Each row is a point on a tangle of strands that fork, close into loops and nearly touch. The rows are in no order.
Points whose rows are less than 33.3 apart are linked; no others are. Some points are linked to none.
z_927: [ -3 -17 -12   3  16  -4 -13 -10 -12  16   7 -16  -3   5 -25 -16   6  -2
   7  -2]
z_119: [-14  11  -5  -6 -11   8  -8 -12   9  28   7  14  12  16 -10  -2   2  -4
   1  10]
z_908: [ 14  -5  -1  -8 -11   8 -12   4  13   3  -3 -18   1 -12  -7   0  -1   7
  -1   4]
z_652: [ -6   4  19   5  21   4  12  -4 -23  -4  -7  -1  -9  -1  20  -3 -14   1
  -7  11]
z_3: [  2  23 -10 -23   7  -9   0  -7  11  14  15  13  17  22  -9   4  -8  10
   7   5]
z_514: [-10 -14 -14  24   8  -6   4  -9  -7  -3   6 -16 -12 -15 -17 -18  10  13
  -4  -5]
z_341: [-15   6   6  -3  15   5  -6   4   1  13   0   3  22  13 -16 -15 -10   3
 -14   9]
z_972: [ -1  -5   8  11  -4   5  14  -4 -17 -19  -6  13 -13  -1  23   7   0  -6
   2  -6]
z_400: [-20   2   8  14 -18   5   1   2  12  -2   1  13  14   1 -18  -5 -16   5
 -23   5]
z_110: [  9  -5  -2  -5  10   4  -3   5  -6  12   2 -10   4   6  -6 -21   8  -7
  -4   6]
z_403: [ -1  12 -14 -21   3 -13   5   1  18   4  14  22  19  15  -4   9 -14   2
  11  -1]
z_664: [-21 -13  11  -3  -1   2  -6  -8 -15  -2  -2   5   1   8  -4  13 -13  -7
  -3  -8]
z_755: [ -3  -5  21  17  -4   3  19   3 -12 -13  -8  -6 -13 -13  16  -6  -7   7
  -7   9]
z_325: [-17 -10  -1   8 -32   7  -6   8  -6  -9  15   1  -5  -8 -23  -1  -4   5
  -8   0]
z_697: [  7   1  -8  -9  12  -4 -16   2  13  10  -5 -21  11  10 -31  -6  13  11
  -4 -12]
z_655: [ 24  -5  -1   3   2   5  -5 -10  -7   7   2 -13 -23 -23  17   1  -2   3
  12   0]
z_582: [ -1  21   1 -20  -6 -10  -8  -7  -6  24   8  -1  -4  22   6  14  12   8
  12   2]
z_777: [ -6 -15  -7  10 -20   1   0  -6   4  -3   3  14  -2  14  -6   1  18 -11
   5 -20]
z_303: [  0   2   4 -12 -32  11 -12   4  15  23   8  -2   4   4  -8   3   2   8
   5  12]
z_715: [-14   4 -13 -15  -5   3  -6   6  22  11   7  17  25  -2  -4   3 -18   0
   5   9]
z_848: [-30 -23   1   8   9  -5   1 -12 -24  -3   3   9   0   6  -7   3 -16  -6
   3 -10]
z_86: [ 10  -1  -3  -8   2  -3 -12  -4  -3 -17  -8  -1 -13  -4  11  32  -6 -10
  13 -23]
z_613: [ -5  16  -3   4 -15   8  -3 -10   9  21   1  25   6   7  -2   0  -2  -9
  -5  15]
z_916: [ 16   9  -1 -14  33 -13 -13   4 -21   9   7  -7  -6  -3   9  -2   2 -13
  10   1]
z_258: [  3  12  14  -1  -6  11   5  16   7 -14  -1  10   5 -22  24   4 -24  -3
  -6  12]
z_183: [-13 -28 -17  28  10  -1   7   3   1  -1   7 -11  -3 -25  -6  -1  -5   2
   3  -2]
z_422: [ -7 -10   2 -12   8   3  -7  12   9  -3  -5 -10  19  -2 -15  -6 -12   2
 -11   8]
z_120: [  2   9   7 -10   3  -3   8  17   9 -18  -8   1   6 -16  23  13 -15  -1
  -3   4]
z_563: [ -3 -13   2  20 -28  -2   8  -2  -3 -25  -1   8  -7  -1  -5  -3  16  -1
   2 -23]
z_741: [  9  -8 -18  -3  -8   1  11  11  32  -9  -9   0  15   2  -5  -8  11   1
   2  -5]
z_708: [ 21  -3   3   7   3   7  -1  -2   1   9  -5 -25  -9 -10  -6 -24  14   5
  -3  13]
z_713: [-21 -16  -3   4  15  -3   3  -6  -9 -12  -3   8  10  20 -12   4  -2 -10
  -6 -21]
z_958: [  0   7   2   8  31  -3  13  -5 -24 -13  -3   6  -5   8  23   0   1 -10
  -3  -4]
z_837: [  1  23  -3 -22   0  -5  -5  -7   4  21  11   4   5  27  -9   4   3  13
   7   7]
z_636: [ -6  -9 -11  20   1 -10  10  -2  -8 -12   2 -11  -6  -6 -18 -30  15  14
 -13  -2]
z_487: [ 12  -9   9  15 -20   6  -3  -1   1 -14  -2 -12 -18 -23  -4   3  -6  12
   3 -11]
z_170: [-11 -23  -2  13  19  -8   3  -9 -21   1  -4  -3 -17  -4   5   7  -5  -8
  14  -9]
z_843: [  1  -3 -12   2 -10   0   7  -7   8  -2   0  14   7  18   2  -4  22 -10
   3 -13]
z_999: [  9  -1 -10  -2 -19  -3  19   6  30 -10 -11  -3   5   6  -9  -6  20  13
   3 -12]
z_181: [ -8 -20 -12  10  -6  -4  -2  -9  -2  -5  10   5   1   8 -18  -9   9 -11
  -1 -14]
z_84: [  6 -13 -19  -3  11  -1 -12  -2  12   6  -2 -10  13   5 -26 -12  10  -3
   5 -14]
z_816: [-11  -8   3  -4  16   1  -7  -3 -17   8   0  -4   4  16 -17  -8   2  -4
  -6  -6]
z_460: [  2  10   1  12   8   0  15  -5 -11  -4   6  24  -4  -9  31  -6  -8 -16
   0   9]
z_302: [-13 -17 -14  -9  -3   0 -12 -11  -6   4   9  15   6  10  -3   8  -1 -18
  16 -12]
z_593: [  4 -15   6  16  -9   2   1  -2  -4  -7   1 -17 -18 -23 -12   1 -11  14
  -2   2]
z_101: [ -1   6  30  11  -5   3  15  -3 -17 -11 -13  -5 -12   0  12  -5   6   9
 -17   5]
z_945: [  7   5   3 -17  28  -5 -25  -4 -23  10   6  -7  -2   1   3   7   4  -7
  14   0]
z_145: [  2 -13   2  14 -25  10   9  15   7 -15   0   1   3 -11  -6  -4  -6   1
  -5   3]
z_322: [ 11  -7 -14 -16   6   6 -22   0   6  12   6  -9  13 -11  -7 -11   0  -4
  12  15]
z_519: [  1 -14   0  15  13  -1  15   8   1  -9  -7 -16  -1 -16   4 -17  -9   5
  -3  16]
z_236: [ 15  -7  -3   1  -4   4  -9  -8  -3  -8   0  -7 -12 -17  10   7  -6  -7
   9  -5]
z_983: [ -6   8  12  -1 -10  -1  20  10  25 -12 -12  -7  10  11 -10  -5   1  25
 -17   1]
z_920: [  6  19  -3  -5  -3 -21  14  -4  13  -1  17  31   7   4  18  19  -7 -10
  10  -8]
z_604: [-18  -1   9   0   8   8 -13  -4 -13   0   2  11  10  -8   2   4 -35  -4
  -2  21]
z_683: [-10  12  15  -4  -2   2  -2  -2  -3  13  -5  -7   1  19 -12   2  10   8
 -14  -2]
z_805: [ -1 -12  -5  -4  10  -7 -11  -9  -1  -4 -11 -10  -1  14 -14  11   9  -1
   4 -21]
z_795: [  3  16   4  -1  10   4   7   4   4   1   1   9  10  -8  19  -9  -7  -8
 -11  12]
z_671: [ 13  -7 -14  -9  -4  -1 -19 -11  -7  13  10   3  -9  -6   5   2   7 -19
  17  -3]
z_216: [  5   5 -13 -10  18 -10   6   7   8  -5  -4  -2   7  11   4   9   8  -5
   4 -10]
z_247: [-14 -12 -12 -11  -3   7 -15   5  10   5   8   7  25   1  -8  -2 -16  -7
   3   6]
z_817: [ -8   9   5  19  -2   5  10 -14  -3   3   1  14   6  20  -9 -17  19  -1
 -15  -4]
z_457: [ -8   6  15  -1 -34   5  11  12  19  -5  -7  -4  -5   6  -9   3  -1  23
  -6  -2]
z_799: [-19 -25  -9  11   6  -5   3 -13 -11  -8   6  10  -1  10 -11  -4  -6 -13
   4 -16]
z_892: [ -8 -18   8  17   2   0   7   3 -11  -8  -7  -2 -20 -19  12  12 -17  -4
  14  -5]
z_785: [ -3  13  -4 -17  29  -3 -20   3 -23  15  10   1   7  14   3  11   6 -10
   9   0]
z_42: [  4   6   2 -14   6 -10 -15   3  -5  -8 -10  -6  -7  -2   7  35  -3   2
  12 -14]
z_9: [ 20   0  16   1  -3   3  -2   7   6 -10 -17 -24  -6 -18   3  -1  -1  15
 -11  15]
z_623: [  5  -1   6   6   5   5  17  10   6 -13  -9  -7  13  -3   3 -20   9   3
 -11   8]
z_744: [ -1   8  11 -10  -4   0 -11  -7 -14  10   7   4  -5  -3  17   9  -5  -9
   2   9]
z_312: [ -8   2  -6  -8 -19  15 -16   1  -1   7  19  21   8  -8   8   7 -17 -14
  13  11]
z_889: [ -4  -1  15   4  -4  -7   3  -1  -6 -16 -17  -6 -10  15  -3  21  13   5
  -5 -22]
z_516: [ 0 37  4 -2 11 -3  6  1 -6 17 -4  3 -6 27  5  4 10  6 -8  5]
z_850: [  9  22  -4  -5  -8   3  11   1  13  15   2   4  -2  16  10 -15  28   3
  -2   7]
z_532: [ 13  10   1  -7  40 -14  -1  10 -20   2  11   2   3   2  15   3   2 -17
   4  -1]
z_189: [  3   5  10  12  -2  10  16  12   5  -3  -2  -4  15   1  -5 -28  10  10
 -24  18]
z_543: [ -6   8  -9 -14  -2  -6   4   8  21  -2   7  17  20  -3   6  10 -18  -1
   6   1]
z_154: [ 18  10  19  -9   1   1  -5   9  -3  -9 -16 -19 -12 -16  15   7  -6   4
  -5  13]
z_65: [  4 -15  -7   3  14  -6  -8 -19 -14  -9  -5  -4  -9   6 -10  12   5  -7
   7 -25]
z_397: [ -1  -2  -1  -1  -1   8   2   9  -1   1  10   5   7 -21  17  -7 -27  -9
   3  22]
z_827: [ -6  -5  -5   9   6  -3   7   6  -2 -12   0 -10   9   2 -22 -27  15   8
 -18  -3]
z_349: [-11   2  18 -11  -3   6  -4  16   6 -17 -12   1   7 -11   5  20 -31   5
  -5   3]
z_299: [-22   0  17  -1 -15   4  -6  -6  -3  -3  -2   9  -1   8 -14  16 -13   3
 -13  -5]
z_320: [ 20   1 -10  -5   8  -1  -4  -5  13  -2  -8  -9  -2  -3  -1  -3  19  -2
   3 -10]
z_7: [-19  12  -5  -7  13  -2 -17  -9  -7   7   8  28  17   0   8  15 -20 -13
   6   2]
z_205: [ 21   3  -6   5  19  -2   8   5  -9  -1  -2  -9 -11  -5  12 -23  16  -8
   4   4]
z_942: [  5   9   0  -2  33 -13   6   4 -17  -8   5   8   4   8  23   8   1 -14
  -1 -11]
z_633: [-14  22   1  -7  -5  -4   6 -13   7   6 -10  18   5  26 -15  16 -16  13
  -5   4]
z_894: [-15 -11 -17   2   3   4  -7 -13   1   6   9  23  18   9  -3  -1  -9 -19
   3  -6]
z_646: [  1  11  -1 -16 -20  -1  -6   5   6  11  10  13  -1  -3  13  15   0  -3
  13  -1]
z_639: [ -5   8  13  -3 -18   3  10   8  17   4  -7  -8   4  13  -6  -3   9  20
 -13   5]
z_83: [-12  -7  -2  13 -17  -1  -5  -4 -14   5   7 -15 -24 -12 -18  -6   5  15
  -9   7]
z_459: [ -7  -1   9  11 -11   5   7   1  -4  -5   6  -2   7  -3  -8 -19   2  12
 -21  15]
z_241: [-11  -2   7 -10  -5   6  -3  15  17  -4  -7  -6  24  -1  -9   3 -18  13
 -12  11]
z_614: [-10 -25  -5  19   3   4  11  12  -2  -7   2  -2  -1 -19   0  -2 -17  -3
   6   5]
z_462: [-13  -4  -3  -2 -24   0  -5  -1  10   9   8   0   8  15 -22  -9  19   4
 -13  -5]
z_41: [-10  18  -2 -19  -4  -9 -14 -12   3  15  15  17   8  14   1  22  -7   0
  14   1]
z_95: [  3   9   8   0  12   7   6   1 -13   5  -2  -1  -3  -3  14 -14 -12  -4
  -9  17]
z_513: [ -5   1   1 -12  21   3  -3  13   1   5  -5  -9  19   9  -7  -9  -6   3
 -11   6]
z_742: [ -1   4   4 -25 -23  -2   3   6  17 -10  -2   1  -5  12  -9  18 -13  16
  13  -8]
z_166: [-13  14   4 -16 -17  -2   5  -7  12   8   2  14   1  23 -11  15 -13  14
   4   0]
z_815: [ 13  14  -2  -6 -12  -5  14  12  19  -9  -1  10   3  -7  26   3   7  -3
   6  -2]
z_709: [ -2  -6  -2  -1  20  -3 -12  -8 -13   3  -5 -13  -2  21 -22   1  11  -3
  -3 -20]
z_988: [  4  -1 -15 -21  19 -11 -23  -2   8   3   4   0  12  -4  -4  17   3  -6
  18 -11]
z_718: [ 15   7 -13 -11  -4  -8  17   3  21  -7  -8  -5   1  14   1  -1  19  10
   6  -9]
z_213: [ 17  12   1 -11  16 -13   0   7   3 -15 -14 -18  -8  -5  13  20   5   3
   1 -10]
z_730: [ 27   2 -12  -6  18  -1  -4   3  -6   9   9  -8  -2 -13  14 -22  10 -15
   7  12]
z_347: [  2  -5   5   7 -40  12  -5  11   6  -4  12  -6 -10 -13 -19  -4   4   9
  -8   7]
z_584: [ 10  -4 -14   1  -3  -3   1  -4  11   2  -7  -3   0   8  -2 -10  28  -9
   5 -11]
z_416: [ 13  16   6 -17  15 -18 -11   4  -1  -3  -9 -17  -7   1   7  32  -2   7
   8  -8]
z_752: [ 18   7   0  -7  -3  -5   1   5  12 -13 -14  -7 -11 -11  11  18   8   3
   8 -15]
z_318: [ -6   2   0 -11   5  -1  -1   4   9  10  -7 -10   7  20 -20  -3  11  11
  -5  -6]
z_71: [ -7  22   9  -2  -2  -5 -11 -12 -13  13   7  18  -4  -2  14  16  -9 -16
   0   9]
z_635: [ 2  5  1  4 -5  7  6  0  3 -4 -4 10  6 -3 15 -6  4 -7 -4  5]
z_485: [  1  11  10 -18  -3  -6   2  22  13 -18 -11   2   6 -11  13  26 -24  10
   4   1]
z_551: [ 21   7  -3 -12  13  -1 -14  -8   8   2  -4 -18  -3  -8   1  12   9   6
   4 -15]
z_541: [ -2  -6   9   5 -14  -2 -12  -3  -4   1  -3 -16 -13  -4 -19   0   9  14
 -10  -4]
z_821: [-24  -3   1  13 -26   8   2  -1   0 -11  11  12   6  -2 -21  -5  -5   3
 -19  -5]
z_454: [-10 -21 -15  18 -15   4   6   2  -5  11  23  -1  -7 -13 -15 -10   0   3
  -1  10]
z_735: [-10   0  -1   2 -15   5  -6  -7  11  22   7   7  11  19 -14  -9  12  -2
  -7   1]
z_722: [  8 -19 -11  13  22  -4   2 -11  -5  -2   0  -7  -4   1 -11 -17   6  -3
   5 -16]
z_638: [  8  -2  -9  -1   9 -10   1  -7 -10  -8   7  12  -7   3  23  15  15 -25
  12 -17]
z_256: [-11  -2   1  -1  14   7   2   0  -4  -3   2  15  13 -11  11  -6 -29 -10
  -3  18]
z_547: [ -8  -3  11  -8 -16   1 -12   6   5   1  -3 -15   2  -1 -20   3  -1  14
 -13   4]
z_965: [ -9   7   9 -17  -8   1   5  11  19   5  -6  -4  11   8  -8   6 -17  23
  -3   8]
z_700: [ -8 -10   7  14 -18  -6   2  -7  -7 -18  -7   3 -12   9  -9  10  14   1
  -3 -24]
z_472: [  6  16  -8 -14  22  -4  -6   8  -3  19  -1  -7   0  27  -6   1  16   6
   3  -5]
z_674: [ 14 -13  -2   9 -25  12  -6  -4  -7  17  14  -7 -18 -14  -4  -3   4  -2
  14  15]
z_933: [-18  -9   0   0 -12  -7  -9  -1   1  -7  -3  -2   2   8 -24   7   4   3
  -9 -19]
z_456: [ -4  12  -1   4  -9  -3   8  -6  -4  -8   0  24  -5  12  20  22   2 -13
   4 -15]
z_409: [ -8 -20 -15  15   0  -1   5  -3  -4  15  15  -3   3  -7 -17 -24   4  -3
   0  16]
z_336: [ 11  -6 -11   3  13  -2   4  -1  -7   3   4  -6  -8 -19  19  -8 -10  -9
  13  14]
z_678: [ -6  -9  -2   2  -1 -12  -4  -4   9 -12  -9  -8   0   9 -28  14  11   8
  -7 -29]
z_102: [ -7  -6   8   7   2  -6   5   2  -2 -14 -11 -11   0   7 -19 -10  11  11
 -17  -6]
z_254: [ 4 22 15 -9 -4 -6  2  2 -5  0 -2  2 -8  4 22 23  2  0 -5 -1]
z_911: [ -3  15  14   0 -27   3  22   8  22 -12  -8  11  -5   8   3   8   0  21
  -1  -4]
z_890: [  1 -12  -7  14 -18  -2   7  -2   2 -22   2  -2  -3  -4 -17 -13  19   5
  -4 -15]
z_4: [-15  16  -5  -9  -1  -3 -14  -8   2  17   9  27  15   6   0  19 -12  -8
   6   4]
z_589: [-10  10  -1  -5 -20   3   7  -8  16   1   2  24   3  15   1  14  -6   3
   8 -10]
z_536: [  9 -16  -7  12  -6   6   7  -6  -6   3   4   3  -9  -4  10 -13  10 -11
   7   7]
z_645: [-10   5  -7  -4   3  -1   5   5  14 -11   2  23  17  -1  13  13 -21 -10
  -2  -6]
z_748: [ 8 10  4 -5 -7  1 13 10 21 -4 -6  4  8  1 15 -3  4  4 -3  6]
z_901: [ 32   2  -4  -1 -13   4  -5   4   8   4   3  -8 -11 -19  17  -5  11  -6
   7  10]
z_266: [ 13  -3  -4  -1  -5   2  -4  -6   3 -10  -9  -2 -13  -3   7  18   7  -6
  10 -20]
z_193: [  9 -16  -5  14   0   9   0  10   7   5   4 -20  -3 -34  -5  -3 -15  15
   7  16]
z_355: [ 14 -12   0  14  -9   8  -1  -7  -6  14   4 -14 -22 -17   8  -5   5   3
  13  13]
z_399: [ -6 -17  -2 -10  13   3 -25  -5  -7   7   2 -10  10  -3 -22  -6  -9   1
   7   6]
z_24: [ -9 -20   3  26  -6   4  16  13  -2 -23   0  -3  -8 -23   0  -3 -11   6
   6   0]
z_232: [ 13  11 -10  -8   6 -21   5   0   3 -12  -3   1 -10   7  15  30  12  -4
  12 -18]
z_555: [ -4   2  12   4   5  -6   9  -5 -11 -12 -16 -12  -8  16  -9   6  15   7
 -12 -13]
z_150: [-15  -4   0  16   7   8   7   1   6  -9   1  15  25  -1 -12 -21 -15   1
 -22   8]
z_252: [ -4  -7  15   9  -9   7  11   4  -8 -27  -7   8 -10  -8  16  10 -15  -7
   4 -10]
z_401: [-12  12  21 -20  -5   1 -15   4 -13  -4  -8  -4  -7   3   9  36 -13   6
   4  -1]
z_609: [ 15  -8 -15   6  -7   8  -1 -10  -3  15   7  -3  -6   0   3 -21  18 -13
   9   9]
z_907: [-14  24   8   7  -6  -1   5  -4   6   2 -12  30  -3   6   1  20 -16  -8
  -7  10]
z_263: [  4  22  15 -13 -19  -3  -6   4  -4  11  -3   2 -18   2  19  24   6   2
   3   0]
z_566: [  2 -18 -17   3   8  -1  -3   2  13  -4   3  -9  17  -3 -26 -21   7  -3
  -6  -8]
z_23: [ -7  25   8   2  -8   6  -7 -15  -6  21  -1  20  -2   5   5   3  -4 -11
  -9  17]
z_37: [-17  21   3   3  -5  -2   4  -3   8   8 -13  20  10  11  -9  13 -16   6
 -10  13]
z_421: [-19  -6   4   5  -7   7   5  10  14 -11  -1   8  23  -2 -12  -6 -19   6
 -17   6]
z_913: [-10  -2  -2   8  10  10   3   0   4   6   7   7  20   4 -14 -26 -13   0
 -18  17]
z_278: [ 16   6  24   3 -11   3   2   5  -2  -4 -14 -24 -11  -9  -2 -13  10  15
 -14  15]
z_70: [ -1   1   5  11  -1   4  19  -5 -16 -11  -1  11 -12 -11  33  -6  -6 -11
   4   7]
z_996: [-15   5  -5  -5  18   2  -8  -9 -12  21   2   9  11  30  -9   8   2  -6
   0 -11]
z_97: [  9  -8  13  19   1  -3  11  -1 -12 -10 -13 -15 -18 -13   9  -8   5   8
  -2   6]
z_688: [  1  -4   3  25  -2  -3  20 -11 -21  -7  -3  -4 -14   2   5 -18  24   3
  -1  -4]
z_128: [ 16  -4   1  -7  17   1 -13  -2  -4  -6  -8 -21  -4 -25   8  -1 -20   7
   4  11]
z_130: [ -9  -4  18   5  19   3  13   1 -12 -13 -11  -7   0   2   3 -11 -12   9
 -16   7]
z_450: [ 14  -5  10  14 -19   9   4   4   6 -18 -11  -3 -12 -13   3   5   3   2
   4  -9]
z_734: [ -7  25  13   2  -3   3   7  -6   0  13  -9   9   0  24  -4   3   7   9
 -11   3]
z_761: [ -3 -22 -15  22   1   7   1   7   7  -3  11 -13  -3 -37 -15  -2 -17  10
   8   0]
z_810: [ 15 -19 -16  -2  12   5 -13 -11   4  14  11 -12   3 -15 -10 -12  -6   1
  11   4]
z_957: [ -7 -11  -2   6  22  -4  11  -8 -24 -12  -4   5 -11   6  15   5  -7 -15
   5 -10]
z_106: [ -5  -8  -2   6  -6   8   4  -8  -8   4   9  15  -1   0  11  -9  -5 -11
   1   8]
z_656: [  0 -10  10  18 -12  10  19  14  -2 -27   0   2 -10 -22  12   2 -17   2
   8   1]
z_21: [ -5  -5  13   0   1  -2  -2   0 -22  -7  -4   0 -15 -13  18  15 -18  -9
  13   1]
z_739: [  2   9   0   8  17  -5   6  -8 -12   7  12  16   1 -14  26 -10 -20 -16
   0  17]
z_242: [-14 -16 -12  -1   5   8  -8  -6  -4   9  14  15  20  -2  -4  -8 -18 -14
   5  10]
z_268: [-10  -9   0  -4  14  -2   5  -1  -2 -12 -11   1  13  14  -5   3   0  -2
  -9 -12]
z_262: [  6  13 -14 -11  27  -7 -12   5 -13  15   8   3   5  20   2   5  10  -5
   6 -10]
z_107: [ 10 -12 -19   0  12  -6   1   1  -2  -4  11   9   1 -16  21 -10   0 -19
  13   4]
z_712: [-10   1  -1 -11  13  -3  -3   4   2  -7  -7   1  11   8   2  14  -6  -3
  -2  -6]
z_388: [ -7  14  13  13 -15  11   2  -5   0  -3  -7  21  -1  -2   9  10 -13  -6
 -10   8]
z_438: [ 21 -11 -16   6  17   4  -3 -10   5  14   7 -23  -2 -23   0 -16  -2   6
  10   2]
z_30: [ -7 -14   5   7 -11   6   5   8   1  -3   7  -1   5 -10  -8 -12  -8   5
 -11  15]
z_427: [ -3  -8  -5  -5   6   4  -6   4 -10   2   4   0  -5 -23  17   1 -23  -7
  12  20]
z_592: [ 21  19 -12 -16   7  -9  10   8  16   5  -4 -11  -1   9   6  -6  26   4
   7  -4]
z_524: [  4  11   6 -23 -12  -3   7   7  21   7  -8 -13   3  14 -11  -4  -1  24
  -4  11]
z_448: [-12   5   5  -9  22   6 -14  -2 -21  18   2   1   6  25 -12   0   1  -1
  -5  -2]
z_465: [  2   6  13   5 -37   7   3  19  18  -5  -4 -12  -4  -8 -14   0   9  16
  -9   6]
z_332: [  9  10  -9  -9  14  -2   0   1   3  13  -1  -4  -2  26  -5  -9  29   2
   4 -11]
z_215: [  5 -10  -6  -8 -16   3 -12  -1  13   9  -1  -9   4   2 -15   2   8   3
   5  -6]
z_463: [  8  13   1 -10  13   1  -1   7  -1  14  -2  -6   3   8   9  -9   9  -4
  -8   8]
z_885: [ 21  -9   0   2   3   6  -7   9   7  -6  -2 -19  -2 -32   6  -5 -20   8
   6  17]
z_534: [ 27  -2 -10  -3  -2   5  -5  -5   2  13   8  -9  -9  -9  12 -17  14 -12
   8  14]
z_902: [-14   3  15   8 -20   9   5  -2   6  -8  -6  18   1   3   3  12 -12   1
  -6  -5]
z_76: [  6  -6   7   7  29   4  11  12  -9   0  -8 -14   1   3  -4 -31   2   7
  -8   7]
z_912: [-19 -19 -12  15 -19   0  -5  -7 -17  10  18  -3 -19  -6 -16  -9   4   2
   0   4]
z_621: [ 11 -12 -11  17  11  -6   8 -15  -4  -5  -2  -9  -8   2  -8 -20  26  -2
   5 -15]
z_179: [  1   8  -4  -8   3 -11   2  -1   1 -10  -1  13  -6   6  20  22   6 -12
   6 -10]
z_721: [  1  -3   1  17  -2   4  13  -4  -6   1   6   7   4  12  -7 -29  19  -5
 -11   2]
z_984: [  6  -2   2 -10  -2   2 -17 -13 -18  16   8  -4 -16  -2  10   7   2 -14
  14   8]
z_729: [ 14 -13  -4   8 -13   7   6   6  13 -18  -6  -3  -2 -10  -1  -3   5  -1
   2  -4]
z_228: [  6 -22 -13   9  16  -2  -9 -25  -4   3   4  -9  -7  -4 -11  -1   4   0
  11 -25]
z_310: [ 10  -3 -11 -15  -9   7 -23  -1   2  21   9  -1   2 -10   2  -2   4  -9
  14  12]
z_577: [ 18 -10  -2   6  -4   7  -3   3  10   2   0 -17   2 -15 -12 -17   0   3
  -4  18]
z_743: [  4  -3   6  -8   6  -6 -11  -3 -19 -15  -3   4 -13 -11  18  27 -16 -11
  15  -9]
z_188: [ 9 29  9 -8 13 -4  0  4 -9 16  6 -1 -2 12 15 -1 12 -3 -8  5]
z_426: [ -4  -7  -3  11 -26   0  -2  -2   1  -6   7   0  -4   2 -17 -13  22   3
 -10  -7]
z_586: [ 23   6  -5   0 -13   1   5   5  10 -10  -1   1  -9 -13  24  -1  15 -13
   7  -1]
z_452: [  3   9   8  -8 -11  -2  19   7  13 -15 -17  -1  -5  12   4  10   8  16
  -2 -10]
z_284: [ 12  18  17 -17  12  -6  -6  13  -3   2 -12 -18   0  -3  11   7  -2   7
 -11  13]
z_963: [ 10  -7  -3  14  14   0  11   1  -7  -3  -4  -2   3  10  -7 -31  26  -4
  -2  -8]
z_938: [-23 -18 -17  27   7  -5   6   8  -8  -1   2 -13  -7 -16 -12 -11   1  10
  -8   5]
z_538: [  5  16  -4   0   5   6   7   0   2  20   1   8   5  27   3 -18  30  -1
  -5  -7]
z_838: [ -1  13   4 -16 -27   7 -11  -1   7  22   8   4  -4   3   7  10   2   4
  11   7]
z_599: [ -4  -6   9   4  28  -2   9  14  -7 -13 -11 -12  10   4  -7 -20  -5   6
 -16   1]
z_289: [  2  16  -2   0  10 -14  10   3  11  -8   8  26  13  -5  20  18 -12 -11
   2  -1]
z_305: [ -7   0   9 -12 -23   4 -19   6  13  17   6 -13   7  -1 -23   4  -3  14
  -3  11]
z_391: [ 14   1  12   5 -10   5  -5  -4  -3   8  -2 -26 -14  -4 -11 -18  16  12
 -13  14]
z_385: [  6  14   0  -7 -18 -12   5   1   8   8  17  24  -6   6  21  18   5 -13
  14  -9]
z_710: [-10   9  -3 -20  -4  -5 -22  -7  -3  22  11   7   1   9   3  19   6  -1
  14   4]
z_326: [  0 -14  -9   3   3   3  -1   0   3  10  10  -5  14   5 -19 -23   7  -5
  -5   6]
z_627: [  7 -17  -2   6  18  -1  -4  -5  -2  -5  -5 -16  -8 -23   4  -1 -16   7
  10   0]
z_796: [  4  21  18 -13  13  -3   1   9 -10  -3 -12 -13  -8   5  18  19   1   7
 -12   6]
z_617: [ 18  21  -7 -13   3  -4  12  11  21  11  -1  -5   5   5  12 -15  19   7
  -1   8]
z_287: [ -6   0  -7   0 -11   0  11  -3  15  -1  -1  17   9  15   0   6   5   3
   2 -11]
z_549: [-20  -3  -8 -15   6   0 -10  -8  -2  11   5  12  14  21  -6  15   0  -8
   9 -10]
z_703: [ 14   0   4  13  25   2  15  10 -15   0  -8 -11  -7  -2  11 -28  11   4
  -1  10]
z_694: [ -8  24   2   8 -10  -2   3  -7   5  -1  -1  36  -5   5  14  23 -11 -11
   3  -4]
z_877: [-12 -24   2  17   7  -4  -6  -6 -14  -3  -3  -9 -19 -19  -3  12 -16   1
  10 -12]
z_11: [  5 -12 -14  -3  12 -10  -3  -7 -13  -3   8   9  -5  -3  17   1   5 -23
  13  -6]
z_402: [-15   5  19  -3  -5  11  -8   6  -1  -6  -6   9  10  -9   4  10 -30   2
 -10  14]
z_304: [ 14  -7  11  14   6   0   7  -8  -5  -6  -5 -24 -18 -21   0  -6  -2  21
  -3  -2]
z_684: [ 21   4 -20  -8  23 -11  -2   4  14  -8  -3  -5   6  -2   2  -2  16  -9
   8 -15]

A tip is a point with one link. Name the tips that can be reached along the links from each point below, in the order of the rows.
z_963 | z_817, z_7, z_933
z_700 | z_739, z_438, z_627
z_336 | z_258, z_551, z_232
z_945 | z_741, z_674
z_391 | z_263, z_215
z_487 | z_101, z_623
z_347 | z_983, z_452

A fork is a point with three links, a tip a point with one. Leave the first point through the second and follow the links. Name the first fork or tip that comes.
z_999 / z_718 | z_86
z_623 / z_189 | z_101
z_120 / z_485 | z_179
z_730 / z_205 | z_635
z_21 / z_892 | z_741
z_303 / z_305 | z_326
z_708 / z_391 | z_263

Name the points in between on the shortest way along the links from the first point to the second, in order.
z_102 / z_984 | z_555 z_889 z_700 z_563 z_890 z_426 z_462 z_735 z_119 z_613 z_23 z_71 z_744
z_636 / z_627 | z_514 z_938 z_183 z_761 z_193 z_885 z_128
z_957 / z_416 | z_170 z_877 z_892 z_21 z_743 z_86 z_42
z_837 / z_302 | z_3 z_403 z_543 z_715 z_247 z_242 z_894
z_885 / z_739 | z_193 z_761 z_183 z_614 z_24 z_656 z_252 z_972 z_70 z_460
z_150 / z_911 | z_421 z_241 z_965 z_524 z_639 z_457
